Each scene shows the same named points in several views. A view is turned or mirrored, and shifted as a whole, has a little noise and may leave points out.
In the rows, zero is written as 128.

Scene 1
View 1
J_355: [194 113 149 162 146 116 189 151  92 120 178  81 149 102  93  95 130  91
 111  90 154 198 148 101 151]
J_957: [161  87 188 152 183 155 165  93 131 145 154 131 104 123 181 129 175 144
 101 116 137 163 164  93 139]
J_106: [183  90 127 148 158 145 185 131 133 126 140 111 148 140 111 127 168 104
  95 140 148 163 156 110 151]
J_100: [180  95 145 150 162 144 180 123 125 129 149 106 135 124 127 122 161 110
 102 123 144 172 155 104 152]
J_487: [192 109 148 138 156 136 176 144 101 126 171 108 127  66 128 114 137 102
 104  89 136 175 130  96 150]
J_674: [198 104 133 132 151 142 175 158 110 125 163 119 133  62 116 127 141 102
  97 103 133 162 125 102 149]
J_720: [186  95 124 131 163 152 180 128 124 125 146 119 133 101 130 130 162 101
  97 125 138 159 137 104 153]
J_474: [177  90 113 136 181 163 185  80 133 120 126 109 128 146 156 120 177 103
  97 140 144 159 148 101 164]
J_662: [168  80 136 138 177 168 177  93 148 133 126 130 123 145 161 139 187 123
  92 151 141 148 156 104 152]
J_280: [184  93 118 132 170 158 182 114 129 123 137 119 130 111 141 130 166 103
  96 132 138 153 139 103 158]
J_709: [201 114 134 148 146 124 187 155  95 117 174  86 147  82  95 101 128  87
 109  91 149 190 136 101 156]
J_508: [199 104 105 156 147 127 200 143 110 110 150  76 167 137  75  99 145  72
 104 124 159 190 148 112 161]
J_55: [185 112 162 134 170 143 171 115  94 128 173 112 108  59 164 107 137 110
 110  76 134 175 128  88 152]
J_594: [172  59 143 153 153 155 177 168 171 147 127 150 154 159  89 172 200 135
  76 182 140 137 170 122 128]
J_725: [188  92 134 145 147 141 182 164 127 128 153 118 149 105  96 134 156 106
  95 129 141 160 141 111 144]
J_593: [170  87 187 137 171 154 158 137 133 151 160 152 107  76 160 151 170 148
  95 113 125 146 144  96 129]
View 2
J_55: [111 123  98 107  89 131 159 103 124 161 142 102  94 126 117 119 126 111
 108 118 131 170 105 145 107]
J_593: [136 112  99 108  86 140 154 113 104 160 143  84 140 140 113  71 101 148
 103 135 118 115  66 168  90]
J_594: [130 158 124 119 125 132 124 144  89  99 106 125 226 155 135  52  66 105
 107 117  90  61  45 196  89]
J_709: [116 161 109 127 134 129 157 100 127 136 124 139 115 129 140 136 123  57
 136  91 118 153 118 148 113]
J_106: [103 156 114 109 120 120 128 136 107 109 107 135 173 144 129  95  94  81
 100 105 109 125  88 174 103]
J_674: [124 161 126 122 102 145 152 100 117 150 136 117 133 130 137 110 112  93
 136 107 122 141  95 142 110]
J_957: [101  99  84  90  90 115 137 140 106 135 122  96 143 142  99  81  99 135
  63 132 121 139  78 182  94]
J_662: [ 88 130 111  88  85 115 118 154  97 116 107 114 180 149 110  74  83 120
  66 124 116 133  69 178  99]
J_725: [123 165 124 122 122 134 143 117 108 125 120 131 162 139 140 101  99  83
 127 103 109 115  85 162 104]
J_280: [ 93 153 124  99  86 125 127 135 104 127 116 123 164 143 124  97  96 101
  93 113 120 149  86 159 107]
J_508: [ 96 179 115 121 147 112 135 127 120  97 100 163 152 138 145 132 108  35
 117  82 110 143 116 164 114]
J_720: [104 155 124 108  95 128 133 128 106 132 118 122 156 138 130 101  98  94
 106 109 119 143  88 155 108]
J_100: [106 139 100 107 117 118 138 130 111 120 114 126 150 140 124 103 102  91
  94 109 115 134  91 172 103]
J_487: [117 146 109 118 107 134 157  98 125 153 138 119 106 126 130 127 125  87
 125 103 125 161 109 143 110]
J_474: [ 71 141 116  84  84 108 112 156 104 108 100 127 171 145 115  96  91  96
  64 113 121 160  87 170 106]
View 3
J_474: [134 129 123 139 103 133  62 137 124 138 143  97 130 132 176 198  84  91
  94 140 114  85 100 155 128]
J_957: [111 150 120 120 121 128  81 149  83 140 127 116 145 156 153 183  75 101
  84 126 110  95 102 185  98]
J_280: [147 143 136 131 101 118  65 127 126 139 139 107 137 125 150 177 102 118
  95 135 110  90  99 136 125]
J_720: [148 148 135 130 108 114  69 127 122 145 134 112 134 125 138 167 109 131
  99 131 108  88  99 125 124]
J_100: [125 151 123 136 118 117  67 142 104 156 132 115 127 131 150 167 101 126
 108 125 113  78 113 131 131]
J_508: [128 152 129 153 123 101  49 129 142 176 136 115 109  96 160 158 126 143
 139 129 118  52 131  81 175]
J_662: [145 124 120 140  97 143  64 139 111 138 144  95 128 135 168 191  81  96
  89 137 110  90  92 153 117]
J_106: [141 137 117 143 107 127  60 138 109 160 139 104 118 123 157 167 100 123
 113 127 109  72 111 110 141]
J_709: [119 183 143 129 139  81  70 127 129 172 122 138 131 113 124 142 139 163
 125 120 111  69 126  99 148]
J_355: [104 180 133 134 143  82  69 137 117 180 118 140 125 115 132 143 132 162
 135 114 114  61 136 101 155]
J_594: [189 105  85 150  78 179  55 153  51 155 144  78 102 142 148 151  82 112
 106 121  94  75  89  87 123]
J_593: [143 156 122 108 114 127  91 143  60 137 121 123 148 164 108 150  93 133
  77 117  97 106  89 157  81]
J_674: [150 169 144 119 116  95  78 122 116 151 123 130 139 125 108 145 132 164
 102 122 102  89 100 109 122]
J_725: [155 150 124 135 108 119  65 134  99 159 132 114 120 124 130 145 116 147
 112 123 103  76 105  90 133]
J_487: [126 179 144 116 128  87  80 125 114 154 120 139 142 127 113 148 127 161
 101 117 105  88 110 127 122]
View 4
J_106: [117 118 135 145 126 171  73 152 109 162 101 154 170 117  81 149 180 127
 113  83  88 138 128 125 122]
J_508: [116 115 144 149  90 176  44 171 142 136 105 170 158 102  96 156 204 145
  96  74 101 151 125 102  81]
J_55: [122 146 192 136 118 155  77 193 111 117 135 153 124 150 136 181 170  89
 145  87  82  78 153 119 147]
J_474: [121 125 137 132 130 165  67 143  74 194  98 125 152 116  83 184 170 122
 139  75  85 132 169 127 122]
J_725: [118 125 148 142 126 166  84 166 123 138 116 171 173 123  95 132 182 119
 104  91  84 140 107 126 137]
J_957: [119 130 147 146 157 169  83 155  71 167  97 125 150 156  87 176 146  97
 151  87  83  73 156 134 153]
J_593: [119 140 163 140 164 156 112 170  86 141 119 152 161 163 103 146 146  80
 139 101  72  80 126 144 187]
J_355: [115 124 164 158  94 178  52 190 153 104 114 175 145 132 119 156 194 123
 106  86  99 102 121 101  97]
J_280: [120 132 153 126 129 157  82 155  91 169 114 146 158 119  98 166 174 114
 129  81  81 139 147 130 142]
J_662: [118 122 131 137 155 168  86 141  67 195  94 125 169 129  73 168 154 114
 139  83  80 123 153 138 146]
J_674: [121 137 179 128 113 150  86 185 124 117 136 177 151 130 125 145 185 103
 115  88  80 131 121 125 149]
J_709: [116 130 172 146  92 166  60 192 147 106 127 178 144 122 124 156 197 119
 107  83  94 119 124 105 109]
View 5
J_487: [ 67 126 140 183  73 135 144 122 108 148  91  98 168 116 169 140 116 179
 131 124 163 147 142 110 153]
J_106: [ 95 155 114 142  55 105 161 151 111 137 112 106 150 137 167 126 128 123
 130 144 163 133 125 147 142]
J_280: [ 88 162 137 148  50 106 142 135 117 152  99 104 156 127 171 126 143 118
 121 126 151 144 125 139 141]
J_674: [ 75 137 133 193  57 119 144 133 107 146  95  99 173 120 174 144 112 179
 130 128 164 136 124 119 151]
J_725: [ 86 144 111 169  49 110 161 155 106 139 122 103 163 127 171 133 115 155
 146 152 169 131 116 130 144]
J_355: [ 74 109 109 155 102 143 169 136  97 123 103 100 152 131 161 142  92 185
 139 142 180 134 162 118 161]
J_957: [ 72 158 158 122  60 140 137 122 137 173 123 108 157  86 171 111 165 101
 141 127 144 182 144 114 130]
J_709: [ 77 115 116 170  92 132 161 133  97 125  92  98 157 134 164 146  94 188
 129 135 176 129 154 124 161]
J_720: [ 86 154 132 158  52 109 147 136 114 149 100 104 160 125 171 131 133 136
 126 130 158 140 124 135 144]
J_594: [103 177 101 144   3  95 174 187 127 152 170 112 168 113 176 114 144 104
 182 180 168 139  78 137 118]
J_474: [ 92 166 136 112  61 105 147 132 122 150  99 110 138 131 167 115 155  85
 111 128 145 149 137 151 137]
J_593: [ 66 154 161 172  36 136 131 130 134 183 130 104 184  75 179 121 153 142
 159 133 151 180 116  95 128]
J_100: [ 82 145 126 138  67 125 157 141 117 145 116 106 154 116 166 125 132 130
 137 140 163 149 140 128 142]
J_55: [ 63 128 156 165  87 143 133 106 114 157  83  98 163 105 168 135 128 165
 117 111 153 159 160 109 151]
J_508: [ 95 126  89 138  88 114 179 153  93 108 102 101 136 157 161 137  97 151
 126 151 183 111 149 152 160]
J_662: [ 89 176 141 118  43 110 145 139 131 163 122 110 151 112 171 111 165  81
 134 136 144 160 121 140 130]

In a view up to two points have been moved. Name them for each view, in the order of its rows, or write none.
view 1: J_957
view 2: J_487
view 3: J_474, J_662
view 4: none
view 5: J_106, J_55

Scene 2
View 1
J_680: [149 106 150 112 244 113 163 154 161 140 112  56 122 132  55  97 181 139
 101 151  51 100 113 123  29]
J_953: [147 128 158 109 191 120 122 185 133 149  87  94 110 180 105 123 144 124
  71 130 102 151  91 145  88]
J_119: [144 134 132 113 151 164 110 117 169  96 133 140 105 112  64 141 122 116
  98 148 112 118 126 147  78]
J_740: [151 140 133 112 180 150 115 132 173 101 133 121 125 111  73 137 128 126
  87 140 109 123 122 134  69]
J_842: [137 124 149 112 209 127 138 158 135 142  91  88 114 155  77 113 158 125
  93 146  81 123 107 131  59]
J_656: [175 124 138 114 101 156  88 137 206  78 173 147  94 115  91 167 100 127
  67 130 146 149 111 171 113]
J_806: [115 157 147 109 193 151 114 149 100 147  58 131 119 167  92 123 135 107
  97 141 106 134 111 130  82]
J_866: [167  89 142 112 130 148 128 123 200  92 162 117  75 116  47 134 131 128
  96 158  95 112 118 167  76]
J_184: [165 113 137 114 147 146 118 133 194  93 158 118 100 112  68 142 125 129
  83 145 109 125 115 155  79]
J_263: [118 147 132 113 193 163 121 117 131 120  92 134 120 123  62 122 138 109
 112 152  97 110 130 125  65]
J_389: [ 99 127 138 109 178 173 132 105 107 133  69 143  93 145  37 104 145  94
 135 171  82  96 131 137  60]
J_491: [165 128 150 112 138 136 101 165 169 114 129 123  96 153 105 150 117 126
  63 128 130 156  97 162 107]
J_26: [141 132 148 111 219 125 136 161 141 140  93  89 124 149  82 116 157 127
  90 141  83 125 106 126  60]
J_931: [120 116 155 110 198 134 141 154 112 157  66 101  93 177  70 102 159 112
 106 156  75 121 105 141  68]
J_313: [171 154 123 115 154 157  90 124 206  70 173 138 137  81  87 166 105 134
  70 125 138 136 127 137  85]
J_358: [138 112 130 112 103 182 107  87 175  81 145 166  75 106  37 141 112 106
 113 164 112 107 134 166  86]
J_147: [132 117 152 108 227 123 153 156 128 152  77  78 111 160  65  99 172 124
 102 155  63 112 107 127  48]
View 2
J_313: [141 163 111  82 136 104  95 125 106 116 195 136 179 122 157  82 165 158
  71  80 166 131  92 118 211]
J_740: [143 138 112 106 147 140 101 126 113 129 165 130 168 136 132  86 138 150
  92 106 153 123 119 136 162]
J_680: [174  93 124 106 167 196  82 153  89 159 112 128 134 153 107  69  85 160
 152 117 122  93 145 177 116]
J_866: [162 148 135 150 143 154 117 139  84 147 195 153 123 130 113  42 128 130
  66 109 156 131 108 121 190]
J_147: [156 101 122 127 165 207 100 120 111 149 112 131 146 160 102  89  92 154
 129 142 128 101 158 171  97]
J_491: [151 160 142 123 142 164  99  56 118 120 184 166 158 148 150  88 138 170
  52 133 161 120 121 131 187]
J_656: [147 178 137 123 130 127 109  85 105 121 222 162 156 128 152  67 162 154
  29 106 174 137  95 109 230]
J_26: [153 113 121 109 161 188  91 105 116 137 126 132 160 157 123  99 109 163
 119 134 135 104 148 165 119]
J_184: [157 151 128 122 144 144 105 125  95 136 187 148 145 132 131  60 136 147
  72 105 156 125 106 128 192]
J_389: [121 119  92 169 161 173 150 141 136 145 138 115 165 142  74  95 122 107
  86 147 152 139 156 129  88]
J_119: [136 148 111 129 146 137 119 129 113 130 180 133 165 129 119  81 142 135
  72 110 160 135 116 121 165]
J_358: [131 161 108 166 139 127 148 148 109 136 207 138 149 119  98  60 152 104
  40 116 171 154 109  97 178]
J_953: [152 129 140 119 157 202  89  49 126 131 139 156 161 167 137 103 111 178
  90 152 140 104 150 163 135]
J_806: [121 128 105 130 160 180 118  74 153 124 131 128 186 159 116 125 128 149
  85 156 147 121 159 147  98]
J_842: [153 115 125 121 161 195  97 104 116 140 126 137 153 158 116  93 106 159
 113 140 135 106 151 162 116]
J_931: [148 112 125 150 165 211 113  93 126 145 124 141 148 163  98  97  99 148
  98 163 135 112 164 159  95]
View 3
J_358: [118 141 137 156  58 149 118 130 105  89 191 126 100  86 182  91 118  75
 139  92  73  64 127 117 237]
J_866: [109 116 131 184  50 165 123 144 131  99 177 122 108  90 148 100 100  68
 141 101 102  97 139  78 197]
J_313: [139  91 169 194  75 177 110 172 106  97 183 188 122  73 183 101 159  24
 105 102  82  86  94  76 199]
J_842: [ 95 110  99 167  83 147 135 141 154 124 111 166 129 117  95 118 162  85
  98 127 133 107 148 139 133]
J_389: [ 96 144 100 116  75 122 131 116 128 107 125 140 113 117 119  99 165 116
 106 106 107  66 156 187 200]
J_263: [111 117 124 136  81 140 125 142 125 108 131 168 121 107 127 102 179  88
  90 109 106  76 138 158 187]
J_119: [118 120 136 166  71 154 119 144 117 101 164 157 114  91 157  99 149  65
 114 106  91  79 124 116 199]
J_680: [ 90  76 118 151  52 159 136 167 165 122 104 156 129 120  49  99 154 100
  84 115 161 128 168 112 138]
J_931: [ 88 134  77 160  90 133 138 118 156 124 104 152 125 121  97 123 159 101
 107 132 129  98 157 164 133]
J_491: [117 130 109 223 101 163 121 130 132 114 158 167 126  91 174 132 138  36
 129 134  90  98 106 102 141]
J_953: [103 119  89 210 106 155 130 131 155 128 118 178 134 107 126 137 159  55
 108 146 120 113 129 122 103]
J_147: [ 88 107  94 153  73 141 138 141 163 125  99 157 131 124  69 112 164 103
  91 124 148 113 166 148 129]
J_740: [120 102 141 173  73 161 119 157 125 108 150 173 122  93 140 103 163  57
 100 109 106  90 122 108 180]
View 4
J_931: [135 150 177  68 148 143  81 134 116 188 156  82 182 146 173 169 118 119
 113 205 153 149 115 162 100]
J_866: [120 103 151 133 149 114 110 167 130 106 119 127 131 128 148 158 177 118
 121 109 142 142  75 132 116]
J_313: [158  54 155 152 103  70 136 131 107  86 122  85 147 127 136 134 195  98
 131 123  93 142 103 148 172]
J_263: [140 128 175 100 127 134 124 121 138 130 157  83 199 136 162 135 141 124
 134 177 140 142 134 148 149]
J_656: [129  63 136 143 120  84 126 161  71  83 120 107 115 132 133 148 187  86
  88  93  97 156 105 157 144]
J_119: [133 102 158 124 126 116 126 141 121 105 138 101 166 131 149 139 165 113
 123 134 127 143 117 145 149]
J_740: [153  92 166 122 120 100 116 131 122 123 133  84 165 133 152 145 169 111
 135 155 124 142 105 149 147]
J_358: [100 114 146 134 140 139 146 165 126  65 140 131 157 129 145 133 166 117
 108  89 138 144 125 134 149]
J_147: [155 145 187  76 144 128  78 121 143 195 146  76 185 141 176 169 131 130
 141 217 157 140  91 152  98]
J_184: [136  89 155 133 131  98 114 150 117 113 120 106 138 129 146 153 180 109
 124 125 126 144  85 143 129]
J_953: [155 111 171  77 130 105  75 131  76 191 144  64 152 146 162 174 134  97
  97 200 120 157 108 177 103]
J_680: [169 129 187  93 143 111  73 120 170 193 127  79 177 131 176 172 152 139
 174 214 165 131  56 139  98]
J_389: [118 161 177  79 147 167 116 134 140 140 168  99 207 140 170 142 119 130
 120 178 161 144 142 149 131]
J_26: [161 119 180  89 130 109  84 118 126 179 141  67 178 139 166 163 143 117
 135 207 138 143  97 159 115]
J_491: [140  83 150 111 124  92  97 152  60 135 132  84 127 139 144 163 160  85
  83 141 102 160 109 169 121]
J_806: [145 132 174  72 125 135 105 117  94 165 166  63 194 146 164 148 120 107
 101 203 125 156 151 172 136]
View 5
J_931: [ 87 113 185 117  60 110 124 156 147 143 171 143 137 203 133  95 133 144
 122 103 117 115 120 148 181]
J_263: [102 101 128 121 105 129 136 144 124 125 128 118 156 184 129 144 145 135
 111 104 100 111 108 122 173]
J_184: [ 65 129 143  68 150  55 157 123 121 119 134 127 172 124 134 151 153 122
 112 112  90 114  82 128 163]
J_358: [ 97 101 135  60 150  77 135 117  57  90 107  94 152 135 129 173 150  96
  93 116 130 108  71 135 159]
J_680: [ 51 109 178 120  89 106 129 169 174 126 156 164 206 160 126  75 145 167
 149 101  79 140 125  98 213]
J_806: [105 120 139 133  72 124 143 143 152 158 160 128 118 216 136 138 135 138
 107 102 101  97 117 151 155]
J_491: [ 72 155 148  71 126  40 176 117 146 158 164 134 127 153 146 157 144 118
 103 110  91  92  81 162 139]
J_866: [ 61 117 165  52 147  47 141 128  95 101 129 124 174 116 131 137 150 113
 112 116 110 120  77 127 173]
J_26: [ 73 125 156 122  86 102 145 154 173 148 159 150 162 180 133 108 142 154
 130 103  83 118 119 125 179]
J_842: [ 73 121 166 118  81 100 139 154 164 145 163 149 160 184 131 104 141 151
 130 104  92 118 117 131 181]
J_119: [ 86 115 127  85 138  87 152 128 111 118 122 115 159 148 132 161 151 119
 106 111  97 107  87 129 161]
J_740: [ 78 124 123  99 134  87 159 131 139 130 130 128 170 147 132 154 152 134
 115 108  77 112  94 119 163]
J_147: [ 72 110 179 127  68 115 125 164 166 138 164 157 167 190 129  83 136 158
 135 101  99 127 127 124 196]
J_389: [114  81 153 120  80 144 107 151  94 108 128 112 144 203 124 126 139 126
 108 106 133 117 112 132 183]
J_656: [ 73 150 127  43 170  24 183 103 111 133 135 114 143 116 142 191 154 102
  94 117  91  92  60 149 130]
View 6
J_842: [130 132 153 103 134  89 150 152  90 124 111 119 157 114  81 188 103  82
 145 130 123 126  82 142 121]
J_931: [143 109 157 105 152 104 150 166  91 120 106 121 163  96  75 187  84  92
 154 117 143 114  99 136 138]
J_866: [149 145 120  77  95  34 127 127  49 123 143 103  74 126 122 176  87 128
 124 194 123 139 110 145 177]
J_313: [123 199 111  38  57  35 148  84  78 108 133 129  72 164 161 161 108 121
 124 167  94 119  82 137 113]
J_680: [118 131 158 136 139  64 127 167  71 140 119 107 182 113  80 202 131  61
 141 156 106 175  65 153 120]
J_184: [140 160 119  68  85  43 140 116  66 121 135 111  82 139 126 173  99 117
 123 179 114 127  95 144 153]
J_953: [134 141 135  89 129 117 178 137 111 125 110 117 130 121  58 188 100  85
 133 122 128  83  72 148 126]
J_806: [136 131 153  69 135 110 161 141 107 102  94 144 158 111 106 169  75 104
 160  93 136  91  99 125 108]
J_358: [159 142 122  45  89  29 120 120  46  96 132 127  75 123 172 151  57 155
 142 171 135 128 141 121 173]
J_26: [125 140 150 102 127  87 150 147  93 125 110 123 158 119  87 188 111  76
 143 129 115 129  74 142 112]
J_656: [145 179  95  34  62  52 162  85  77 111 139 115  30 156 135 162  84 140
 112 177 118  83  99 140 159]
J_147: [130 117 163 121 150  89 140 170  83 128 110 118 181 102  73 195 107  73
 149 130 127 141  81 143 125]
J_263: [135 138 153  73 120  66 131 139  76 102 107 143 155 116 146 163  82 109
 162 121 125 134 108 124 115]
J_119: [137 159 125  55  90  48 141 113  71 108 126 127  97 136 145 164  90 123
 136 158 117 122 102 133 135]

In a view up to two points have been moved. Name them for each view, in the order of its rows, or write none.
view 1: none
view 2: none
view 3: J_953
view 4: J_389
view 5: none
view 6: J_119

Scene 3
View 1
J_430: [111 141 106 156 101 165 104 128 149  26 119 129 123  75 116 136 132 130
 179 159 116  89 160 142  73]
J_205: [ 98 126  97 156 171 137 207 119 169 108 129 138 139 178 125 153 125 150
 124 169 132 148 147 102 108]
J_748: [118 130 126 144 145 168 124  62 179  97 114 123 134 118 106 128 115  49
 126 127  95 106 137 118 114]
J_336: [118 144 126 164  98 178 108  96 154 163 117 157 151 100 111 139 149  64
 182 139  98 143  68 145 144]
J_376: [112 137 117 153 121 166 128 101 161  80 116 133 136 104 114 137 129  97
 157 150 108 111 132 131 100]
J_306: [114 138 109 167 125 162 119 111 160 121 122 145 130 120 118 136 139 106
 162 145 116 133 128 128 122]
J_552: [111 135  87 177 142 142 124 143 156  82 126 135 110 131 125 136 141 163
 159 159 138 128 182 119  98]
J_146: [111 130 109 149 141 156 139 101 169  64 118 124 127 120 115 135 122 110
 139 149 113 106 163 119  91]
J_447: [124 137 120 172 138 169 105  80 172 194 118 148 134 134 112 126 141  54
 152 121 104 152 101 120 161]
J_504: [118 135 120 157 132 168 106  83 171 107 114 130 127 111 111 127 127  68
 147 129 101 113 137 126 117]
J_429: [104 129 119 146 155 156 194  85 173 144 123 143 158 161 116 150 125  91
 127 152 110 149  99 113 130]
J_567: [105 139 110 161 116 162 158 125 150 111 124 150 152 121 119 151 143 126
 169 165 118 138 103 134 113]
View 2
J_429: [136 145 112  92 138 105 128 114  84 101 105 117 132 126 145 106 119 145
  95 155 180  75 138 158 133]
J_376: [128 145  95 121 135 130 143 124 123 143 148 139  82 167 136  87 136 130
 131 146 141  84 114 105 106]
J_306: [127 129 101 112 132 123 137 131 109 113 138 135 107 156 129 110 129 143
 122 133 147 113 129 118 118]
J_504: [141 131 105 109 118 140 135 114 124 155 125 138 111 159 140  88 133 142
 128 121 124  93 120 105 113]
J_146: [140 140  95 119 146 124 146 124 137 143 147 164  91 159 155  87 152 128
 120 155 148  57 105 114 102]
J_748: [150 140 112 101 115 142 127  98 121 167 111 131 119 150 152  78 129 141
 123 129 124  63 116 115 116]
J_430: [123 146  81 147 148 134 159 139 150 153 188 165  44 191 131  80 153 116
 145 157 135  82  97  80  89]
J_552: [133 112  83 124 165 109 153 162 148 106 171 204  91 161 150 120 171 134
 120 154 158  90 108 111  97]
J_205: [137 133  98 102 170  87 140 139 112  81 135 173 119 128 163 118 153 135
  87 178 202  50 122 161 115]
J_567: [112 146  96 121 148 111 143 140  96  94 152 128  85 159 123 109 126 134
 120 157 173 108 130 128 116]
View 3
J_447: [108 119 130  91  95 179 158 124 129 112 150 189  94 166  82  87 171 121
 122 118 156 149 150 225 143]
J_504: [127 117 146 117 144 153 123 120 102 103 148 184  86 181  96  85 133 109
 144 115 134 149 160 172  87]
J_748: [126 115 154 112 141 163 136  94 116 105 152 181  80 190 101  86 120  84
 150 104 124 149 157 178  76]
J_336: [122 119 123 144 109 173 143 155 121 113 129 208  99 148  95 106 159 126
  96 125 161 174 142 163 136]
J_146: [128 136 165 121 167 152  92 102  87  98 140 160  96 177 124  97 150 104
 163 113 105 156 167 150  46]
J_306: [123 136 146 122 141 159 105 133  93 102 135 177 104 158 110 101 174 130
 136 125 134 162 159 166  94]
J_552: [127 153 164 107 173 139  58 129  58  90 136 148 113 159 129  97 199 149
 172 135 110 150 174 158  54]
J_567: [120 148 152 143 137 171 102 132 100 103 120 172 117 141 131 121 192 124
 124 122 123 185 153 143  83]
J_429: [107 150 163 113 109 202 137  87 135 107 133 159 110 151 129 121 199  92
 129 102 110 175 152 192  89]
J_205: [108 172 180 101 137 184  90  80 102  96 130 127 123 148 151 122 234 109
 161 107  86 171 168 184  54]
J_376: [131 130 152 136 156 152 104 121  93 103 134 180  95 169 116 100 143 111
 144 118 121 165 161 142  66]
View 4
J_567: [ 85 172 146  99 111 133 151 109 171 155 115 193 115 132 165 119 155 182
 110 133 190 148 116 167 126]
J_430: [102 199 140  93 112  98 108  81 211 123 105 135 160 139 185 151 163 193
  79 137 167 103  65 188 142]
J_146: [ 97 199 152 124 103 111 136  71 209 166 111 142 130 162 151 150 141 194
 110 130 169 125 103 159 155]
J_205: [ 84 165 154 106  70 130 160  82 175 232 111 144  91 155 155 111 142 186
 140 153 190 146 154 135 148]
J_447: [ 86 224 158 176 151 145 180 111 158 143 143 228 106 135  72 131 126 153
 142  89 172 163 129 142 134]
J_376: [ 94 197 150 120 121 116 139  89 202 137 112 171 132 152 153 147 148 193
 103 121 173 134  94 168 142]
J_336: [ 84 199 150 135 158 142 165 131 161 104 132 248 120 124 123 131 151 170
 112  96 183 165 105 172 119]
J_429: [ 81 174 163 135 109 142 180 100 178 189 120 203  85 165 132 126 129 193
 138 122 189 177 152 136 141]
J_748: [ 98 217 165 162 135 114 155  77 218 143 119 179 121 178 116 168 123 196
 117 102 161 149 106 149 156]
J_504: [ 98 220 153 150 136 118 149  85 198 135 122 180 130 154 118 154 136 179
 114 106 162 136  99 159 148]

In a view up to two points have been moved. Name them for each view, in the order of its rows, or write none.
view 1: J_447
view 2: J_306
view 3: none
view 4: none
